A landscape with many valleys, sampled at points; each row gives a point and its height.
From any point a ball rolls to the lowest of the 3 points nearest to it. It stops when none of these is lower. Distance is the straight distance between rows; heights are no part of it.
kitut: [ 26  12 -40 -24  13  -2 -11 -19  -7   7  21 -33 -51  -4  31  42  -5   1
  21 -16 -35]  h=224
zesa: [  0 -33  12  16  -1   0   9  -8  11  15  -3  -5  40  -5 -27  -5   9   4
  26  12   7]  h=377
Bef: [ 24  16  -7  -8   9  12 -14 -19  -3   4  17 -13 -27   1  32  11  -6   4
  14  -7 -20]  h=204
Sebaz: [ 33  -4   1   1  -3  -6  17 -12   3  25  18 -49 -24  -4  15  41   9   4
  70 -16 -27]  h=307
Dulu: [ 17 -46  27  27 -12   0  40 -13   1  35 -14 -31  40  17 -33  -3   6 -14
  47   0   3]  h=367
zud: [-15  27 -16 -27  -2  -3 -17  17   5 -14   5  24 -25  -3  -3   3  -3  -5
 -42  -5 -10]  h=155
Voso: [ 23  16  -3   1   9   5  -5 -15   0   0  22 -16 -16   0  31   8 -11   8
  35  -3 -17]  h=222
nosit: [ 30   4 -29 -20   8  -2  -9 -19  -1  14  23 -36 -48  -6  35  40   3   4
  40 -16 -35]  h=233
vem: [-37  -8 -10  -8   1   4 -15  23   3 -28 -17  23  -6   4   3 -13   0   8
 -57  12  22]  h=202
zom: [ 24  -9  10  13 -11  -5  23 -18   4  10  16 -25  12  13   3   0 -15   1
  51  -6 -13]  h=249
Luva: [-36  -5   9  10  -3   6 -17  22  -5 -23 -22  21  12  -2   0 -35  -1   1
 -52  20  36]  h=139
furo: [ -3 -32  23  20  -3   3  18  -9   6  21 -15  -8  51  -9 -28  -2   9   6
  30  15  15]  h=457
big: [-27 -11  23  22  -2   9 -12  15  -4 -17 -16  19  40  -9  -6 -33   0   1
 -22  16  31]  h=353
nanum: [  8  36 -18 -23  10   2 -22  -2  -5   3  -1  17 -48   4  16   3   0  -1
 -32  -9 -16]  h=189
vofud: [-24 -27  21  27   1   5  -7  12   0  -8  -8  11  50 -10  -3 -23   8   0
  -1  17  26]  h=455
luvu: [-41   4  28   6 -24  10  -7  23  -1 -28 -20  49  29  -4 -38 -46   7  -6
 -72  33  41]  h=201
Tipe: [ 23 -36  18  30 -14  -6  43 -19   3  24  -3 -31  32  27 -16  -7  -6 -16
  56 -17  -5]  h=269
Gokov: [ 36   6 -29 -17   1 -12   0 -25  -1  12  30 -43 -48  -7  23  41   5   2
  54 -18 -41]  h=294
viluv: [-42  11 -15 -25  -3  -3  -9  27  -6 -37 -33  28 -11   4   2 -17  -6  15
 -69   7  23]  h=599
vovaf: [ 22 -21  19  19 -12  -3  39 -15   4  17   9 -31  19  18  -1   3 -14  -9
  58 -18  -9]  h=263
Rotok: [-19 -30  39  29   7  10  33   1   0  17 -16 -14  76  -9 -27  -8   6  -9
  34   8  26]  h=275
niz: [ -4 -39  39  27   0  13  48   1   2  31 -14 -16  72  -6 -34  -4  10 -15
  44   5  24]  h=161
Manos: [-45  -9  28  18 -19   4  -8  24   1 -26 -14  41  41   0 -35 -44   6  -5
 -66  30  41]  h=183
Pobot: [ 22 -17  13  18  -8  -7  26 -26   7   9   8 -19  21  11 -16  -6  -7  -2
  41  -4  -2]  h=30
latel: [-28   9 -19 -20  -5   2 -11  19   6 -14   2  25 -12   1  -3   4   3  -4
 -42   1  -2]  h=144
mufu: [  4  59 -41 -40   5 -19 -24   3 -18 -15 -28  27 -74  -3  10  21   2  25
 -57 -19 -12]  h=194
pim: [  5 -36  25  24  -5   3  32  -7   2  27 -13 -15  51   2 -31   0   8  -2
  34  13  15]  h=434
Zegi: [-35  11  17  -5 -15   8 -12  22  -7 -31 -37  38   7   2 -19 -45   6   2
 -79  25  37]  h=226
lom: [ 23  11  -8  -8  13   5 -11 -13  -6   8  23 -27 -33  -3  34  24  -4   9
  30 -10 -21]  h=210
Zozo: [ 23  -1  -3  -1   7  -1   5 -15  -1  10  15 -43 -22  -5  26  37  -2   4
  61 -13 -28]  h=287
regi: [  7  16 -15 -18  -3   3 -14   3  11  -2  17  15 -14  -2  -7  -2  -1 -13
 -19  -3 -12]  h=173
zeza: [-38   7  21  -6 -13   9 -15  21   3 -33 -30  43  15   2 -31 -38   5  -8
 -79  27  38]  h=213
ginez: [-29 -19  10  19   5   6  -9  14  -1  -8  -7  17  35 -11  -1 -17   8   4
 -11  16  27]  h=322
lepe: [ 14  37 -26 -21  15  -5 -21  -3 -10   7  -6   7 -58   9  36   9  -4   8
 -33 -20 -22]  h=285
Fon: [ 14  17 -12 -15  -3  -2 -13  -5   4   1  18   8 -13   1   9  -6  -5  -6
  -6  -8 -13]  h=180
lupor: [ 16  14 -27 -18  23   6 -22 -16  -4   6  16 -20 -49   0  38  32  -5   5
   8 -14 -27]  h=219
Tadeb: [  9  49 -38 -30   6 -13 -24   2  -7   0 -14  21 -75   2  20  18  -1  20
 -53 -20 -17]  h=251
poned: [-35 -13  -6   2   5  10 -14  22  -2 -21 -14  22   2  -4   7 -16   0   4
 -51  15  24]  h=123
Tuvut: [-28 -20 -11   3   6   7 -14  23   3 -14  -5  20  13   0   0  -2   3   6
 -24  17  16]  h=105
fifi: [-22 -26  34  25   4   6  23   3  -1   4 -14   0  70 -12 -21 -16   7  -4
  23  11  29]  h=406
tifam: [ 48  -6 -22  -1   2 -15  18 -22   7  33  23 -52 -47  -2  12  47  14   1
  74 -23 -43]  h=310
Sig: [ -3 -29  -6   4   1   2  -1  -6   8   4   8   4  29  -3 -23  -6   8   7
  14  12  11]  h=159
kapez: [ 23 -24  15  28 -12  -9  36 -19   5  16   5 -25  26  19 -16   0 -13  -6
  52  -5  -6]  h=203
Bufek: [-35 -11  34  27 -10   8 -11  18   2 -21  -8  34  46  -3 -23 -44   0 -14
 -38  25  35]  h=253
kitov: [ 41  -7 -11  -2  -3  -7   9 -18   3  17  20 -49 -32  -9  15  46   8   3
  68 -16 -40]  h=305
pusaf: [ 18  32 -17 -12   9   1 -17  -1  -3   4   4   0 -44   1  24   4  -3  -2
 -15 -13 -18]  h=185
paro: [ 22   9   2   5  -2  -3   3 -17   5  -1  24 -10  -1   4   9   1  -9   1
  28  -2  -9]  h=254
vobu: [-35 -11  36  32  -3   6  -3  14  -5 -16  -7  27  56  -2 -17 -43  -5 -10
 -31  17  36]  h=393
zadur: [-23  36 -18 -37   0  -6 -18  19  -3 -19  -8  32 -38  -1  -3   8   3   3
 -52 -11 -15]  h=136
Fud: [ -7 -29  13  19   0   1  12   4   5   8  -8   0  49 -10 -20  -4   5   5
  22  18  19]  h=476
Favi: [ 11  48 -27 -28   5  -8 -22   0  -9  -5 -14  22 -52   1  13  10   0   4
 -43 -20 -15]  h=225
vibi: [ 20  -3  -3   5  -8  -5   6 -15   4   2  23  -5  16   7 -10  -7  -4   1
  26   0  -5]  h=306
Velof: [ 11 -52  50  33  -7  13  49  -5  -2  42  -9 -25  61   5 -38  -3  10 -27
  44   2  19]  h=380
Laz: [ -5 -12  -9   1   3  -3  -8   7  12  -5  17  12  14  -7 -13  -3   9   3
  -7  14   5]  h=70
tegeb: [ 14 -34  13  17  -6  -5  17 -17   8  11   4  -9  36   1 -28  -4   4  -2
  34  11   9]  h=448
Sopu: [-39  12 -18 -37  -1  -2  -4  21  -4 -32 -20  24 -17   1   1   4  -9   8
 -58  -1   9]  h=424
Vus: [-27 -24  34  35   3   6   5   9  -7  -8 -11  15  68  -8 -16 -32  -1  -6
   1  11  29]  h=664
didol: [ 15  31 -14 -12   9   4 -19  -1  -3   3  11  13 -29   1  17  -6  -2 -10
 -22  -4 -10]  h=175
lozun: [  5  31 -12 -21  -3   4 -18   7   2  -1   6  17 -32  -5  -4  -2   3 -10
 -31  -8 -14]  h=167
vud: [-18 -28   6  17   3   3  -7   9   6   0  -4  13  39 -13  -9  -6   6   3
   4  24  21]  h=250
beva: [-39   6 -21 -22   6   4 -10  24   2 -25  -7  25 -12   6   0  -4   0   1
 -52   9   9]  h=238
Pafi: [ -9 -35  34  24   5   1  29  -2   3  22 -16 -12  63  -7 -28  -4  10  -1
  32   6  19]  h=356
gud: [ 13  41 -33 -27  14 -10 -21  -4 -10   4 -10   9 -66   4  29  16  -5  12
 -40 -15 -18]  h=334
zuvuk: [-33  -4  26  20  -8   9 -14  20  -3 -24 -15  34  28  -1 -14 -42   1  -9
 -52  21  35]  h=154
zuz: [-30  -6 -15 -17  -2  -2 -11  23   2 -12  -3  25  -5  -1  -2  -1   1  -4
 -36  10   7]  h=124
loz: [ 23  20  -5  -6   0   4 -13  -6   0  -3  19  -4 -20  -3  14  -2  -4  -2
  10  -2 -10]  h=191
sini: [ 20 -12  22  21  -2  -6  41 -11   1  20  15 -39  10  17   9  13 -12  -5
  71 -28 -10]  h=321
liluv: [ 26   3  11  11   0  -3   9 -17   0   3  20 -25  -4   6  17   7 -11   2
  50  -7 -10]  h=63
Minu: [19 12 -2 -3 -1  0 -2 -9  0 -4 23 -4 -4  5 10 -3 -8 -7 11 -4 -3]  h=223
nuze: [ -5  58 -29 -43   0 -20 -23   7 -11 -23 -26  31 -54  -8   0  10   9  15
 -64 -16 -16]  h=163
mabu: [-18 -26 -11   9   2   5  -6  12   6  -6   3  16  20 -11  -5  -5   7   6
 -14  19  18]  h=94
pidi: [-37   9  -3 -10  -6   5 -15  26  -5 -32 -37  28  -1   8  -3 -32  -6   8
 -72  13  30]  h=368
vobub: [ 10 -10  -7   1  -5  -4  -3  -9  13   4  19   7  12   3  -6  -7   2  -4
   6   5  -3]  h=153
bamit: [ 24  -7  17  12   0  -4  32 -10   0  22  10 -43  -5   6  17  31  -3  -3
  79 -23 -18]  h=286
Ragi: [ 20   1  10  10  -3   0  19 -10  -2  16  11 -36  -6   2  16  25  -6   4
  65 -15 -23]  h=243
lup: [ 17  26 -28 -21  20   1 -19  -9  -3  10  -2  -3 -59   2  34  14 -11   6
 -21 -17 -25]  h=232
Nopi: [-18  45 -19 -47   0 -13 -21  15  -5 -27 -17  27 -37  -5  -5  15   2   7
 -57 -10 -11]  h=149
Mora: [ 19  29 -18 -12  15   4 -21 -12  -5   7  12  -9 -41   0  28   7  -6  -1
 -10  -7 -21]  h=193
sur: [ 22   1  11  14  -1   2  20 -15  -2   3  24 -24   1   6  15   7 -15   1
  52 -12 -13]  h=86
busu: [ 41   2 -28  -9  -1 -14   5 -22  -1  24  24 -44 -42  -5  17  43  10  -5
  61 -16 -47]  h=160

Two balls start at each pair of points below. Name the first point that both come to, or write none.
Zegi and zeza | Manos
Voso and pusaf | lozun
gud and Sopu | none
viluv and latel | Tuvut
lup and lupor | pusaf
lepe and lom | lozun

Call two points neighbours if one is among the 3 nearest of the other. Go from one point of each pair to the other, from neighbour to neighbour, staying as low as possible. Name the highest point that can't be avoided.
Laz and liluv | paro
liluv and Pobot | zom
niz and zesa | Velof
zadur and Laz | zud

Write out the way that a ball takes from each point below.
big | ginez vud mabu Laz
kitut | lupor Mora pusaf didol lozun zud zadur
beva | zuz Tuvut mabu Laz
Minu | Fon regi lozun zud zadur
